Points on a hilly landscape, in no order, each with its height.
From any point a climber takes the steepest step (rise divided by distance) to one of its 2 nearest points. It stops when none of these is higher. Distance is the straight distance between rows; heights are no part of it.
q_781 h=26.0: 0 -22 14 -10 -1 8 -6 14 25 -4 7 -33 44 -13 -9 -17 -16 12 -18 17 15 -17 -16 19 -43 -18 -18 -11 31 1 -18 15 30 -2
q_297 h=41.4: 11 -10 37 -5 5 -13 -22 12 47 9 7 15 15 7 -30 0 -17 11 -1 12 17 2 -31 36 -14 -19 -34 -26 0 9 12 5 5 -9
q_273 h=29.0: -29 5 -28 -4 1 29 40 -4 -26 -8 -8 2 27 -15 -23 -13 -3 -5 5 -4 15 -19 0 -16 -26 -37 21 36 -13 17 -24 5 42 -1
q_169 h=36.4: -6 2 -26 -7 5 53 0 -3 -29 11 20 22 -17 -28 -28 8 4 -27 -11 13 21 30 -10 1 18 2 -6 2 -38 -28 21 17 -9 -25
q_649 h=5.3: 12 11 -46 32 3 0 35 -11 -6 2 9 44 -3 -21 36 42 36 -3 -14 -1 7 18 3 -17 6 -21 -14 -11 14 -15 24 2 -13 20
q_258 h=50.8: 30 22 47 -8 -13 -17 -31 6 -6 11 7 11 19 25 5 -25 -26 -6 -3 -9 -11 -3 14 -11 -5 39 -18 -12 22 24 -6 -11 -21 -4
q_630 h=14.3: -21 13 19 4 -9 -26 4 15 -11 3 -7 -11 -20 0 3 3 -1 1 25 -19 -9 -12 -14 8 26 0 5 1 -4 8 -1 -2 -4 -23
q_680 h=25.1: -23 -7 -2 8 3 18 12 11 -2 -24 -10 -9 23 -15 -19 -4 7 21 0 -17 0 -12 -4 -8 -9 -32 18 16 -13 29 -19 -1 29 3
q_615 h=3.7: -11 -10 -55 17 8 7 38 -16 4 12 -3 15 7 4 29 38 36 6 -4 16 -2 11 0 -27 -5 -22 8 3 5 -30 12 13 -7 25
q_950 h=47.0: 8 -11 25 -7 7 1 -1 3 14 30 16 40 3 -5 -19 -11 -14 0 -5 20 12 0 -37 16 -10 -15 -36 -32 -15 3 13 2 14 -7
q_514 h=49.1: 15 21 -20 15 0 18 -6 -18 4 2 0 -5 -15 7 39 22 31 -15 19 -18 15 6 10 -35 27 5 6 24 -15 -4 13 11 -22 36
q_102 h=23.0: -8 -2 53 -22 -14 16 21 8 7 -1 2 -25 31 26 -20 -30 -40 -8 -9 44 -10 -32 -33 9 -68 3 2 2 8 -22 -26 -16 39 6
q_71 h=16.1: 10 -14 0 -12 30 18 -18 -32 42 10 -10 -10 21 2 15 8 16 -10 31 -2 37 14 -13 -10 12 -40 10 24 -32 13 -8 9 23 16
q_682 h=67.7: -2 -3 -13 9 -2 -4 21 -4 -43 23 18 58 15 -20 6 -11 -11 -8 -8 4 -16 8 -14 -1 -9 -6 -23 -30 5 10 -4 -22 8 -34
q_569 h=59.1: 11 13 48 -17 -13 -13 -32 21 13 3 6 -21 12 13 -8 -26 -42 -9 -5 -2 0 -9 -2 12 -8 45 -9 -19 31 8 -14 6 -9 -4
q_758 h=12.7: 22 -24 7 -3 9 -18 -19 -12 43 -5 11 -19 -5 -8 11 20 5 9 -17 -7 19 -9 -9 2 6 -20 -30 -29 16 4 21 13 0 25
q_214 h=52.7: 11 16 32 6 0 -3 -22 10 18 -15 7 10 15 -15 -22 10 2 10 9 -30 37 -14 -21 8 6 -26 -27 -2 12 30 5 6 3 2
q_879 h=9.2: -8 -5 16 -8 8 2 -17 -5 17 0 -2 18 -15 -5 -25 11 6 -10 40 -10 22 15 -21 30 44 -14 -1 2 -49 11 11 -1 12 -29
q_845 h=51.0: 20 14 -64 13 6 38 17 -13 -23 -24 10 49 0 -8 -15 33 38 -7 -13 15 21 28 17 -23 6 -8 19 26 -16 -21 17 13 -33 17
q_246 h=12.5: 15 11 -42 20 -16 -19 -6 0 -25 -55 -13 5 -33 -7 30 29 39 10 -1 -5 -17 -9 15 3 27 26 23 26 30 -8 1 8 -43 18
q_926 h=22.4: 15 -25 24 -22 -8 -20 -7 7 36 4 6 -47 19 3 10 -6 -33 -3 -14 19 8 -36 -25 20 -41 -3 -24 -25 56 -7 -18 12 36 24
q_968 h=56.0: 1 8 -25 13 3 -13 10 -10 -11 -13 -7 -22 -25 -12 52 39 26 -10 22 -20 8 -8 -3 -13 33 0 15 20 14 -1 8 19 -10 21
q_679 h=61.5: -10 -16 -39 16 -3 2 34 -1 -37 16 13 34 12 -14 0 -14 -2 -5 -20 22 -38 1 -10 2 -26 -10 -2 -20 12 -10 -2 -15 2 -14
q_59 h=6.7: -20 -6 -18 -3 20 19 1 -2 2 -10 -1 5 -9 -26 -5 24 12 -15 26 -9 28 10 -34 17 40 -32 4 10 -36 6 7 15 17 -17
q_681 h=7.6: 10 -1 -10 20 15 4 21 -18 0 6 14 42 4 -23 14 17 18 1 -21 -14 26 7 -10 -16 -1 -35 -30 -23 5 9 22 -3 6 9
q_196 h=22.1: 14 6 21 1 -1 -42 -2 -2 30 35 -2 -17 -4 35 22 -2 0 19 -18 7 -12 9 25 -13 -17 13 -16 -26 27 -17 7 -27 -15 16
q_903 h=7.9: -27 5 4 -10 0 19 41 2 -29 27 1 10 38 11 -34 -30 -21 14 -18 24 13 -10 -1 -19 -57 -27 -8 11 -7 12 -15 -21 21 -3
q_254 h=14.7: 4 23 -38 16 -4 -6 -9 4 -19 -18 -17 7 -9 -15 46 22 31 17 10 -17 -7 25 33 -5 26 36 15 13 16 -26 -5 5 -37 8
q_516 h=31.8: -6 1 11 -15 -27 37 2 -12 -22 -9 4 -11 24 15 -12 -36 -23 -28 -11 8 -20 -16 6 -25 -39 19 12 33 -2 11 -24 -4 21 -3
q_645 h=5.4: -43 -10 -13 -21 2 10 34 5 -26 32 2 3 4 4 -45 -27 -21 4 1 41 5 1 -5 5 -35 -15 6 5 -28 -17 -10 -13 22 -15
q_608 h=75.3: -14 38 34 -6 0 -51 -11 26 -15 2 -14 -35 -13 0 35 -6 -19 6 14 -31 6 2 12 2 13 25 5 -1 37 7 -11 -2 -17 -21
q_470 h=36.7: 7 8 10 23 -4 -22 -16 16 -16 -19 -9 4 -29 10 6 -3 1 36 -18 -21 -28 -2 47 3 22 42 0 -26 15 8 19 -26 -45 2
q_194 h=35.5: 34 16 3 10 5 -5 -24 -22 -3 -5 -7 45 -1 -15 31 -3 21 -20 30 -13 7 25 20 -12 29 8 -20 -6 -24 10 7 -16 -9 -4
q_310 h=19.9: 19 -37 10 -22 2 -15 -10 6 21 -11 8 -50 -5 -20 16 -2 -25 1 -16 3 7 -38 -25 31 -8 2 -12 -30 39 -8 -6 34 28 23
q_823 h=27.2: 8 -13 7 -3 -12 -8 -38 -2 2 -40 -12 3 -10 -4 3 -20 -7 -10 20 -18 -21 -5 12 25 25 33 14 5 -12 21 -9 -2 -2 -27
q_945 h=24.1: 10 5 7 -7 23 35 -16 -12 31 17 20 7 1 1 -18 1 13 2 -5 7 48 16 -7 -13 6 -22 -22 5 -35 2 28 20 -10 20
q_906 h=19.2: -16 -2 37 -15 -2 32 22 12 13 11 14 -16 15 24 -42 -23 -26 10 -4 31 10 -32 -35 14 -45 -15 3 12 -11 -15 -4 7 28 18
q_627 h=10.1: 6 16 -26 19 -15 -43 20 5 -47 -8 -14 18 -28 4 32 17 5 16 -9 0 -43 -2 20 4 13 34 7 -9 44 -10 9 -5 -39 -5
q_239 h=18.2: -2 -29 -35 5 7 -26 3 2 5 -4 -10 15 -7 -16 12 10 12 -2 5 16 -33 16 3 24 17 -5 3 -19 -15 -13 0 -6 3 -21
q_629 h=43.0: 17 32 45 14 -2 -20 -21 4 8 -7 -1 6 5 5 -1 10 9 7 -3 -37 28 -14 2 -16 15 -1 -26 -3 25 28 18 -3 -18 13
q_40 h=15.1: 15 -24 6 1 7 12 -21 -11 13 -15 -5 24 41 -3 -10 -20 4 30 -22 9 -25 0 27 -1 -27 -9 -11 -22 -5 31 -15 -20 7 -2
q_861 h=17.9: 17 -32 -30 8 2 7 -26 -3 -2 -35 -11 30 30 -25 -2 -16 10 17 -14 8 -27 16 29 20 -5 -4 -10 -25 -15 16 -6 -13 -2 -13
q_118 h=32.4: -21 -2 -51 -4 -7 34 35 -18 -31 -6 1 9 24 -7 -11 -21 1 -36 -6 10 -1 -12 9 -26 -38 -12 30 47 -3 3 -19 5 15 3
q_140 h=24.2: -4 12 -13 2 5 42 -21 0 -1 -7 9 -13 15 -18 -14 13 16 11 -4 -24 25 16 12 -12 12 9 2 13 -20 4 9 17 -16 4
q_192 h=19.6: 16 -2 -6 -16 23 28 -7 -30 16 13 -7 20 10 4 -17 -1 7 -14 23 11 42 12 3 -11 11 -28 -3 18 -50 11 3 6 15 9
q_111 h=22.2: 10 16 41 -14 2 24 -6 -9 24 1 11 8 1 11 -29 1 -8 -19 21 -12 37 -16 -32 0 24 -16 -12 27 -27 11 9 20 11 21
q_920 h=44.7: 10 -2 -48 5 0 37 15 -20 -7 -7 9 27 6 -6 -14 4 21 -19 -14 13 8 -2 17 -20 -6 -14 3 22 -29 -1 13 4 -8 24
q_545 h=41.7: -5 -12 -25 -12 -14 21 6 -9 -21 14 18 5 -15 -14 -8 -4 -1 -27 -9 15 -13 1 -21 3 8 10 1 0 -16 -22 15 12 -8 -3
q_129 h=76.5: -21 12 -13 1 0 7 12 0 -35 39 14 26 16 -23 15 -5 0 -12 -3 1 11 37 -9 -9 -14 -1 -10 -14 4 -22 -6 -2 0 -24
q_802 h=28.1: 26 14 48 -5 3 3 -26 -6 60 11 10 1 -5 31 -22 0 -14 -19 17 3 30 -3 -24 14 15 3 -20 4 -15 5 16 23 -14 10
q_53 h=39.7: 0 -24 -43 -13 4 42 25 -42 -11 -15 8 37 15 1 -21 -22 0 -27 -7 27 11 -16 11 -9 -16 -21 5 19 -40 14 7 12 12 2
q_639 h=26.5: -10 -11 -15 8 -10 4 30 -2 4 11 -3 -25 -1 21 3 6 9 9 -15 18 -38 -6 16 -23 -21 1 19 4 -8 -15 2 -14 1 22
q_100 h=50.7: 11 17 -39 8 -15 -20 19 -5 -35 -3 4 37 -33 1 16 17 27 -42 20 6 -27 16 -8 -9 24 15 27 31 11 -21 10 -5 -22 -15
q_821 h=9.5: -28 -9 -16 -16 7 3 11 -9 -7 36 2 6 -13 -1 1 -2 -8 -33 45 14 -4 19 -23 5 12 -10 23 18 -36 -17 -16 2 23 -21
q_780 h=66.5: -12 12 -3 -2 9 -43 -16 0 -3 -8 -25 -36 -17 -9 53 13 7 13 32 -26 3 14 26 -4 19 15 9 2 23 -3 -17 4 -1 -17
q_846 h=66.8: 11 25 35 -23 -4 -39 -18 21 -9 -11 -7 -33 -5 0 22 -23 -36 -4 0 -13 1 -11 9 9 -1 40 -3 -15 47 16 -17 12 3 -13
q_657 h=30.8: 25 9 21 2 -3 -26 -36 -14 -4 -31 -20 29 0 -2 20 -8 2 -11 38 -24 -2 -1 18 6 28 15 -7 -1 -13 29 -11 -14 8 -18
q_264 h=17.8: -1 -47 -21 -10 5 -7 -8 8 7 -25 -4 -57 -17 -19 19 9 -17 -2 -15 2 -16 -28 -9 30 21 7 9 -21 15 3 7 37 18 6
q_854 h=23.9: 0 -4 35 -1 -20 -8 -25 3 -13 -49 -11 4 -19 8 -16 -20 -33 1 3 -18 -23 -33 -8 27 9 33 18 11 3 32 -19 0 8 -24
q_590 h=34.7: 16 25 29 20 -3 -9 -23 8 4 19 9 8 17 23 -1 -3 5 37 -22 -17 -7 18 41 -18 -9 21 -19 -11 17 7 8 -34 -40 11
q_392 h=54.1: 21 10 43 0 -5 -25 12 9 4 37 12 20 -8 2 -3 -6 -26 -7 3 8 16 -27 -59 19 -11 -13 -41 -31 19 -5 12 5 18 4
q_241 h=15.7: 12 -43 -6 -11 9 -21 -12 9 18 -25 8 -38 -30 -16 -5 12 -13 15 -25 7 -12 -21 9 44 30 11 -9 -47 9 3 18 22 -3 8
q_175 h=25.3: 15 12 41 -8 -2 -10 -14 38 31 -42 -13 -28 24 15 -25 1 -43 28 -23 -14 5 -45 -10 14 -27 3 -13 -6 58 27 -20 -6 14 4
q_23 h=7.2: -47 9 26 5 2 -4 36 26 7 34 2 -47 -8 28 -16 16 -6 30 12 10 8 8 -24 -6 -16 -22 20 9 -3 -16 -2 -9 11 7
q_535 h=26.2: -4 15 28 1 -13 9 -28 18 -27 -20 -2 2 10 -11 -17 -30 -25 -1 10 -23 -15 -18 -12 7 -1 25 10 12 19 35 -26 -9 14 -33
q_39 h=37.6: 28 -18 -32 21 5 -13 -8 -19 18 -27 -23 13 -10 -5 34 6 33 5 17 8 -32 -4 35 3 24 1 5 3 -15 -2 -4 -27 -4 18
q_711 h=11.3: -2 1 13 8 1 14 10 -2 -5 20 8 21 37 10 -17 -16 -4 17 -20 5 -5 9 9 -13 -33 -23 -19 -8 2 13 -7 -23 7 3
q_806 h=26.6: -10 -9 9 2 9 -36 -9 14 4 -7 -9 -28 -5 -3 10 9 -11 35 -21 -20 -6 -3 21 17 5 14 -9 -26 41 13 -4 -6 -10 -7
q_917 h=5.0: -44 -13 -5 6 -9 11 34 25 -7 27 9 -46 -13 4 -23 8 -8 7 -7 17 -22 -15 -29 9 -12 -5 21 -3 -5 -20 3 2 7 2
q_178 h=13.9: 20 -20 -23 -9 7 -27 -12 0 6 -17 -8 -25 -39 -10 24 17 -1 7 -18 0 -15 3 27 20 32 24 -7 -33 12 -14 26 18 -19 14
q_455 h=32.8: 30 5 2 21 0 -17 -22 -19 17 -9 -16 8 -1 12 32 4 25 17 3 -10 -14 -3 54 -17 5 6 -11 2 0 2 4 -30 -10 32
q_717 h=30.0: -7 -5 35 -16 1 2 -7 23 38 -11 -3 -55 34 16 -8 -7 -25 16 -21 7 3 -9 -6 3 -52 2 7 1 36 1 -28 -6 23 2
q_141 h=30.1: -7 16 -7 12 -19 -3 12 -1 -16 -15 -10 -17 -11 18 14 -3 9 4 -12 -3 -40 -9 17 -29 -4 23 25 18 16 6 -4 -10 1 14
q_759 h=30.9: -9 5 14 -12 -12 14 -15 4 -35 16 3 19 18 -6 -21 -36 -19 -26 10 -2 -9 10 -6 5 -12 12 5 17 -7 9 -29 -6 7 -33
q_581 h=42.5: 6 9 -11 -2 -2 30 -12 -21 1 15 3 -33 10 3 30 -1 14 -26 17 -7 11 10 8 -39 12 11 17 25 -10 -1 -10 17 -1 21
q_8 h=61.4: -19 7 -22 5 5 -55 20 -4 -14 -10 -26 -26 -26 -15 59 33 10 11 22 -7 -6 -6 14 0 22 -1 8 2 34 -2 3 9 -10 -2
q_69 h=63.0: 7 22 41 3 -12 -30 5 13 -17 21 18 3 -23 -1 4 0 -16 4 -13 -17 10 -27 -33 7 10 4 -38 -29 30 -3 23 10 -6 3
q_868 h=26.9: -6 5 45 -23 -19 33 13 2 -5 -19 -7 -14 36 19 -15 -34 -28 -17 -10 12 -8 -39 -22 -3 -59 4 16 26 -1 5 -34 -3 51 -2
q_626 h=23.5: -14 -30 -21 20 -6 -7 24 16 16 -9 -11 -20 -8 12 -4 14 12 40 -30 10 -53 5 26 0 -17 5 18 -18 -3 -13 6 -10 -11 12
q_9 h=31.3: -8 5 20 13 2 -40 -9 12 9 -10 -4 -14 -23 19 8 17 -3 59 -27 -22 -6 0 45 10 13 12 -9 -32 28 -2 29 -18 -47 6
q_815 h=43.3: -7 -9 28 -4 -5 -23 4 13 30 -35 -24 -57 -29 33 18 -8 -7 6 -7 5 -44 -22 24 -4 3 35 43 0 2 -2 -10 -13 3 7
q_513 h=41.8: 27 -9 -45 5 3 11 -4 -24 3 -12 -2 30 -1 -11 27 9 31 -31 24 8 -22 12 16 1 27 5 13 14 -21 -12 -2 -1 -11 11
q_894 h=11.7: -6 -4 11 3 -1 -13 12 0 8 17 4 -33 -20 2 19 19 1 -8 9 -5 -4 -8 -22 -6 17 -5 1 -6 -1 -5 9 8 11 9
q_249 h=14.0: -14 -6 12 -16 6 18 35 -19 -12 28 2 28 9 6 -31 -28 -17 -20 14 21 25 -20 -32 6 -22 -32 -1 13 -35 -1 -10 13 43 -1
q_678 h=15.9: -25 29 13 12 0 14 9 18 -19 6 10 12 -29 -6 -34 31 12 12 8 -27 24 22 -16 -3 35 -8 -2 4 -23 -1 21 -2 -19 -15
q_440 h=17.1: 1 5 30 -23 -5 30 1 -3 -1 9 10 21 19 2 -45 -23 -22 -16 17 -3 35 -17 -37 19 -14 -13 -4 11 -28 5 -9 14 24 -4
q_272 h=11.5: -24 -8 5 -18 6 19 29 -9 -3 21 -6 -10 1 10 -9 -8 -16 -25 30 16 10 -7 -28 -1 -5 -19 21 22 -32 -4 -18 4 46 -4
q_415 h=27.5: 11 30 43 7 -8 -16 -25 13 43 23 2 -26 12 45 3 0 1 28 -9 -16 7 22 37 -21 -18 12 -7 -9 23 -9 -4 -31 -30 13
q_658 h=12.2: -21 11 -3 4 17 22 10 8 4 21 7 -13 -35 -2 -9 41 19 1 14 -11 26 26 -27 -2 45 -15 8 3 -34 -20 29 12 -22 3
q_578 h=68.6: -4 13 -37 18 4 6 25 -6 -37 22 7 61 13 -18 20 15 17 -4 -16 9 -13 43 8 -14 -11 4 -4 -20 10 -28 5 -10 -21 -22
q_412 h=43.1: 29 18 24 3 -3 -27 -34 11 -7 -10 -7 8 -1 13 5 -22 -10 21 -7 -19 -26 4 41 -5 13 33 -8 -14 17 19 -5 -26 -20 -5
q_390 h=46.1: 18 -11 -45 0 -4 16 -2 -13 -16 -9 12 21 -27 -12 1 6 18 -51 11 14 -18 14 -16 6 28 5 14 14 -9 -25 9 13 -13 -16
q_423 h=18.9: 4 -28 -2 -12 25 -7 -11 -18 38 13 -8 1 8 -13 28 11 -2 -23 28 11 24 6 -33 13 15 -31 -8 -5 -19 10 -6 12 33 -7
q_435 h=7.5: -24 4 -31 -4 12 19 0 11 -20 -1 0 -13 -14 -20 -2 28 14 -22 33 -10 17 22 -31 11 39 -7 30 31 -20 -13 -8 17 2 -27
q_893 h=11.9: 13 -1 -13 2 -20 -28 -8 -7 -23 -1 -1 1 -26 -7 33 0 -4 -14 -10 0 -25 0 16 1 21 40 -6 -24 29 -11 13 8 -24 3
q_220 h=12.6: -21 -34 -24 -27 15 43 32 -15 -6 -3 -11 -31 6 31 -31 -8 -14 -7 1 41 13 -31 -13 -9 -3 -30 22 32 -46 -1 1 9 27 15
q_388 h=53.9: 20 -6 25 9 -2 -22 -16 -4 33 -39 -29 -32 -17 19 17 1 13 14 13 -16 -12 -25 27 -2 15 1 12 8 2 25 4 -10 7 14
q_24 h=20.0: -35 24 -11 18 2 31 6 12 -17 9 12 2 1 -25 -15 32 18 30 -14 -29 25 28 -1 -12 11 2 7 4 -2 -5 22 9 -25 -1
q_279 h=22.9: 10 -21 15 -4 -5 -15 -19 13 7 -26 -1 -6 12 -11 -12 -9 -24 17 -11 -9 -12 -23 0 23 -2 3 -15 -29 21 25 -6 2 10 -5
q_722 h=15.5: 33 -7 10 -20 4 -36 -30 -12 31 9 7 -35 -10 2 35 11 -5 9 -22 -13 24 3 19 -1 5 7 -34 -28 44 -4 18 10 -16 28
q_443 h=34.4: -12 32 25 20 -20 -21 20 3 -27 6 -8 -15 -11 21 25 13 7 11 -12 -23 -16 -18 8 -37 -8 14 2 10 32 7 2 -12 -10 16
q_287 h=53.8: -9 21 20 10 -12 -52 19 9 -25 24 -1 -13 -28 4 26 21 -11 25 -14 -17 5 -13 1 -2 6 4 -28 -21 46 -5 25 1 -25 1
q_558 h=28.3: 25 -7 -7 18 4 -12 7 -30 20 17 -4 14 7 9 31 7 22 -2 -3 1 -10 -8 22 -29 -7 -17 -14 -7 0 4 9 -21 7 33
q_512 h=86.9: -23 -9 -26 -16 18 27 11 -13 -28 38 8 32 25 -31 -1 -38 -8 -17 -13 29 25 27 -2 -3 -30 -14 -20 -10 -18 -20 -5 4 8 -28
q_117 h=38.7: -5 -30 19 -7 7 -16 -1 6 45 2 -8 -58 -8 30 17 0 -8 7 -5 20 -27 -11 9 6 -11 10 14 -19 2 -4 -7 -6 8 5
q_420 h=35.4: 31 -4 22 -11 6 -13 -35 18 53 -10 5 -2 13 0 -20 8 -24 13 -16 -6 38 -8 -13 37 -6 -5 -43 -28 42 7 -1 13 -4 12
q_928 h=9.9: 23 -20 -4 7 23 3 -2 -23 33 9 11 17 -7 -22 21 31 21 5 -22 -4 45 4 -23 -9 7 -50 -32 -17 1 7 26 8 11 15
q_471 h=40.7: 3 12 28 -12 5 8 3 2 -19 38 13 61 3 11 -42 -24 -21 -8 2 14 14 13 -15 7 -5 -14 -21 -8 -33 1 10 -13 7 -15
q_556 h=37.0: 2 14 10 -8 -19 22 -7 -20 -14 19 10 -11 12 8 12 -27 -4 -36 6 0 -9 0 7 -33 -12 24 4 22 -7 0 -7 5 9 10
q_193 h=10.7: 14 12 -43 20 -14 -25 4 19 -40 -37 -6 22 -32 4 10 23 32 18 1 4 -47 8 22 9 7 39 35 9 29 -28 -6 -3 -50 -3
q_766 h=54.5: 7 -2 -2 -12 11 29 -34 -8 10 11 -1 9 34 -3 -21 -29 9 11 -2 5 7 37 38 -4 -17 14 -10 0 -41 -8 -2 -7 -18 -10
q_623 h=24.7: 18 -29 -28 11 23 -5 11 -37 26 -4 -7 30 20 -2 28 0 25 -10 10 12 -2 -1 12 -5 -5 -38 -9 -9 -23 15 -2 -9 20 22
q_81 h=2.9: -29 -8 8 3 -8 13 6 25 -10 8 13 -27 -3 -2 -25 -13 -13 16 -21 -4 -17 -6 0 0 -11 19 9 -3 9 -5 -1 3 -6 0
q_96 h=75.5: -16 -13 -12 -20 20 32 -1 -7 2 27 12 4 33 -14 -18 -27 0 1 -8 23 36 9 -16 5 -25 -22 -23 -3 -27 -16 -1 17 10 -10
q_105 h=48.3: 10 1 6 8 -6 -24 -16 7 14 -58 -31 -31 -34 7 19 -11 -5 20 0 -10 -38 -21 39 -1 18 32 27 14 11 27 -1 -11 -4 11
q_958 h=3.9: -43 -13 -20 2 -9 15 49 15 -40 24 12 -4 -7 -9 -33 -10 -13 10 -14 30 -15 -10 -29 5 -24 -14 14 -4 -9 -21 2 -7 18 -2
q_106 h=19.0: -21 8 -32 5 -11 9 -5 11 -36 -21 -21 8 -8 -17 -17 -12 5 -12 17 -12 -31 19 6 -1 -6 18 48 43 5 3 -33 -17 1 -32
q_36 h=46.3: 8 9 5 2 -9 21 -29 0 -9 16 8 10 7 8 -9 -28 -2 -4 -1 -6 -22 29 35 -3 4 42 2 -2 -27 -8 -1 -12 -30 -11
q_11 h=29.9: 16 18 35 0 3 -21 -22 36 28 -18 2 -22 6 9 -20 13 -23 26 -26 -19 31 -31 -8 17 -6 -5 -29 -15 56 27 -3 5 -8 11
q_995 h=9.3: -21 -8 26 -4 4 -18 3 24 28 28 7 -50 -9 16 -6 12 -15 14 13 5 12 3 -32 12 -6 -12 4 -5 1 -13 -4 2 16 -1
q_294 h=11.8: -13 10 25 -4 -7 -10 0 6 -2 -6 -10 9 -14 3 -22 -1 -1 -19 41 -21 -1 2 -16 14 24 -14 13 18 -28 20 -6 -6 20 -16
q_544 h=16.6: -20 1 -17 12 1 -30 17 9 -23 8 -12 2 -13 -12 16 13 12 3 21 3 -25 16 -5 5 11 7 13 -14 4 -16 -8 -9 0 -22
q_684 h=64.5: -15 -7 -16 -21 18 43 -10 -8 4 9 7 -1 43 0 -33 -34 13 12 -15 15 36 20 24 -5 -24 -13 -9 9 -32 2 -5 9 -8 -3
q_992 h=56.5: 24 27 -58 10 -9 13 16 -11 -45 -16 20 46 -11 -9 -5 31 45 -32 -2 8 10 31 0 -12 0 3 32 30 3 -34 4 18 -27 1
q_68 h=18.6: 34 -12 21 -10 -5 -45 -6 -12 31 23 8 -14 -1 21 32 -4 -15 0 -20 13 -3 -10 8 -11 -18 3 -36 -34 46 1 7 -3 -3 24
q_644 h=15.8: -16 -15 15 -25 10 39 22 -4 22 8 3 -21 7 29 -53 -18 -20 6 4 32 26 -25 -16 5 -23 -29 9 21 -40 -2 7 16 16 19
q_331 h=34.6: 3 -16 17 -13 12 -23 -23 15 65 0 -8 -63 16 22 4 11 -7 11 -7 5 7 6 12 4 -25 1 11 -3 17 -9 -19 -7 11 2
q_976 h=9.4: -35 5 -32 -1 11 14 13 24 -18 21 9 -22 -33 -8 4 43 9 -1 22 -5 9 34 -30 7 46 3 38 17 -12 -35 9 27 -29 -21
q_232 h=21.6: 10 -30 -4 7 25 -12 13 -27 32 7 5 32 18 -13 20 -6 4 -15 7 12 18 -4 -29 5 -12 -52 -21 -24 -8 9 -4 5 43 4
q_485 h=26.3: 0 -16 42 -13 4 -10 -9 39 48 -44 -16 -43 19 8 -22 -4 -32 26 -18 5 -2 -31 -15 29 -31 -6 5 -7 25 12 -25 -4 32 -2
q_182 h=30.2: -7 4 -2 -2 5 52 -17 2 1 13 21 -3 -9 -16 -31 15 5 3 -29 0 32 26 -6 2 23 -1 -9 -3 -44 -9 32 23 -26 0
q_531 h=16.8: -7 9 -51 13 -4 11 -11 16 -23 -22 -14 -1 2 -21 19 4 26 5 15 -7 -21 25 15 -12 8 24 36 35 8 -12 -24 4 -18 -5
q_338 h=35.6: -7 15 8 -22 3 16 -5 -9 -31 37 10 46 5 -13 -25 -24 -20 -28 16 5 29 27 -15 2 5 -1 -6 4 -31 -3 -10 -2 11 -32
q_910 h=20.1: -12 -41 -9 -4 -2 -8 -9 2 1 2 0 -6 5 -20 -3 -12 -7 2 -4 8 -31 -3 -8 30 -7 11 3 -25 -1 2 -11 4 18 -24
q_425 h=45.7: -9 37 -15 12 -17 -7 36 -17 -38 22 -4 36 -22 13 15 8 19 -33 24 -7 -12 6 -3 -36 15 1 10 28 -5 -14 5 -11 -5 5
q_4 h=20.7: 4 -29 -40 11 1 10 -8 3 8 -20 -5 6 7 -8 -8 -6 18 25 -20 16 -50 8 35 8 -9 10 12 -13 -18 -10 -1 -19 -22 3
q_170 h=34.3: 17 31 45 4 2 -10 -31 10 57 5 11 -14 -1 21 -11 8 -3 5 10 -21 41 1 -5 1 20 3 -26 -2 16 8 8 6 -29 12
q_62 h=40.1: -18 45 10 22 -20 -25 32 -6 -37 0 -11 17 -24 14 19 13 20 -1 17 -22 -12 -7 5 -30 17 -4 2 20 10 9 15 -20 -20 1
q_799 h=35.7: -3 -24 -42 1 -9 43 25 -33 -35 -13 12 39 26 -18 -1 -34 0 -41 -19 13 -4 -23 18 -11 -37 -11 2 24 -3 8 -11 2 22 -4
q_346 h=62.1: 14 29 -46 16 -6 -1 19 6 -56 -7 18 70 -12 -14 -6 30 30 -16 -7 2 -8 42 -2 1 2 4 14 6 10 -34 12 -1 -34 -35
q_3 h=63.7: 6 -1 31 14 -4 -6 -7 5 34 -34 -3 -12 -5 12 -23 6 8 11 5 -23 10 -21 -5 8 22 -21 -3 6 -8 34 9 3 8 15
q_389 h=40.6: 24 3 -2 4 -3 -4 -33 -21 3 13 -3 23 -2 -4 19 -22 6 -19 27 -3 -23 33 31 -1 24 40 -5 -5 -27 -17 0 -15 -21 -15
q_618 h=21.7: -13 2 -14 12 -9 13 6 9 -20 -41 -21 6 -4 -7 -31 -1 5 3 11 -13 -20 -10 4 -8 2 -3 34 37 -11 27 -19 -8 24 -12

For each start below, name the point where the climber stops.
q_854: q_512
q_645: q_100
q_423: q_390
q_644: q_608
q_806: q_608
q_821: q_3
q_928: q_608
q_627: q_717

Call two points neighbours if one is among the 2 nearest of the other. Go from one point of each pair to the other, from neighbour to neighbour, staying as high as possible. Name the lowest point that can't be avoided.
q_512, q_608: q_272
q_3, q_950: q_175
q_512, q_3: q_854
q_950, q_100: q_443
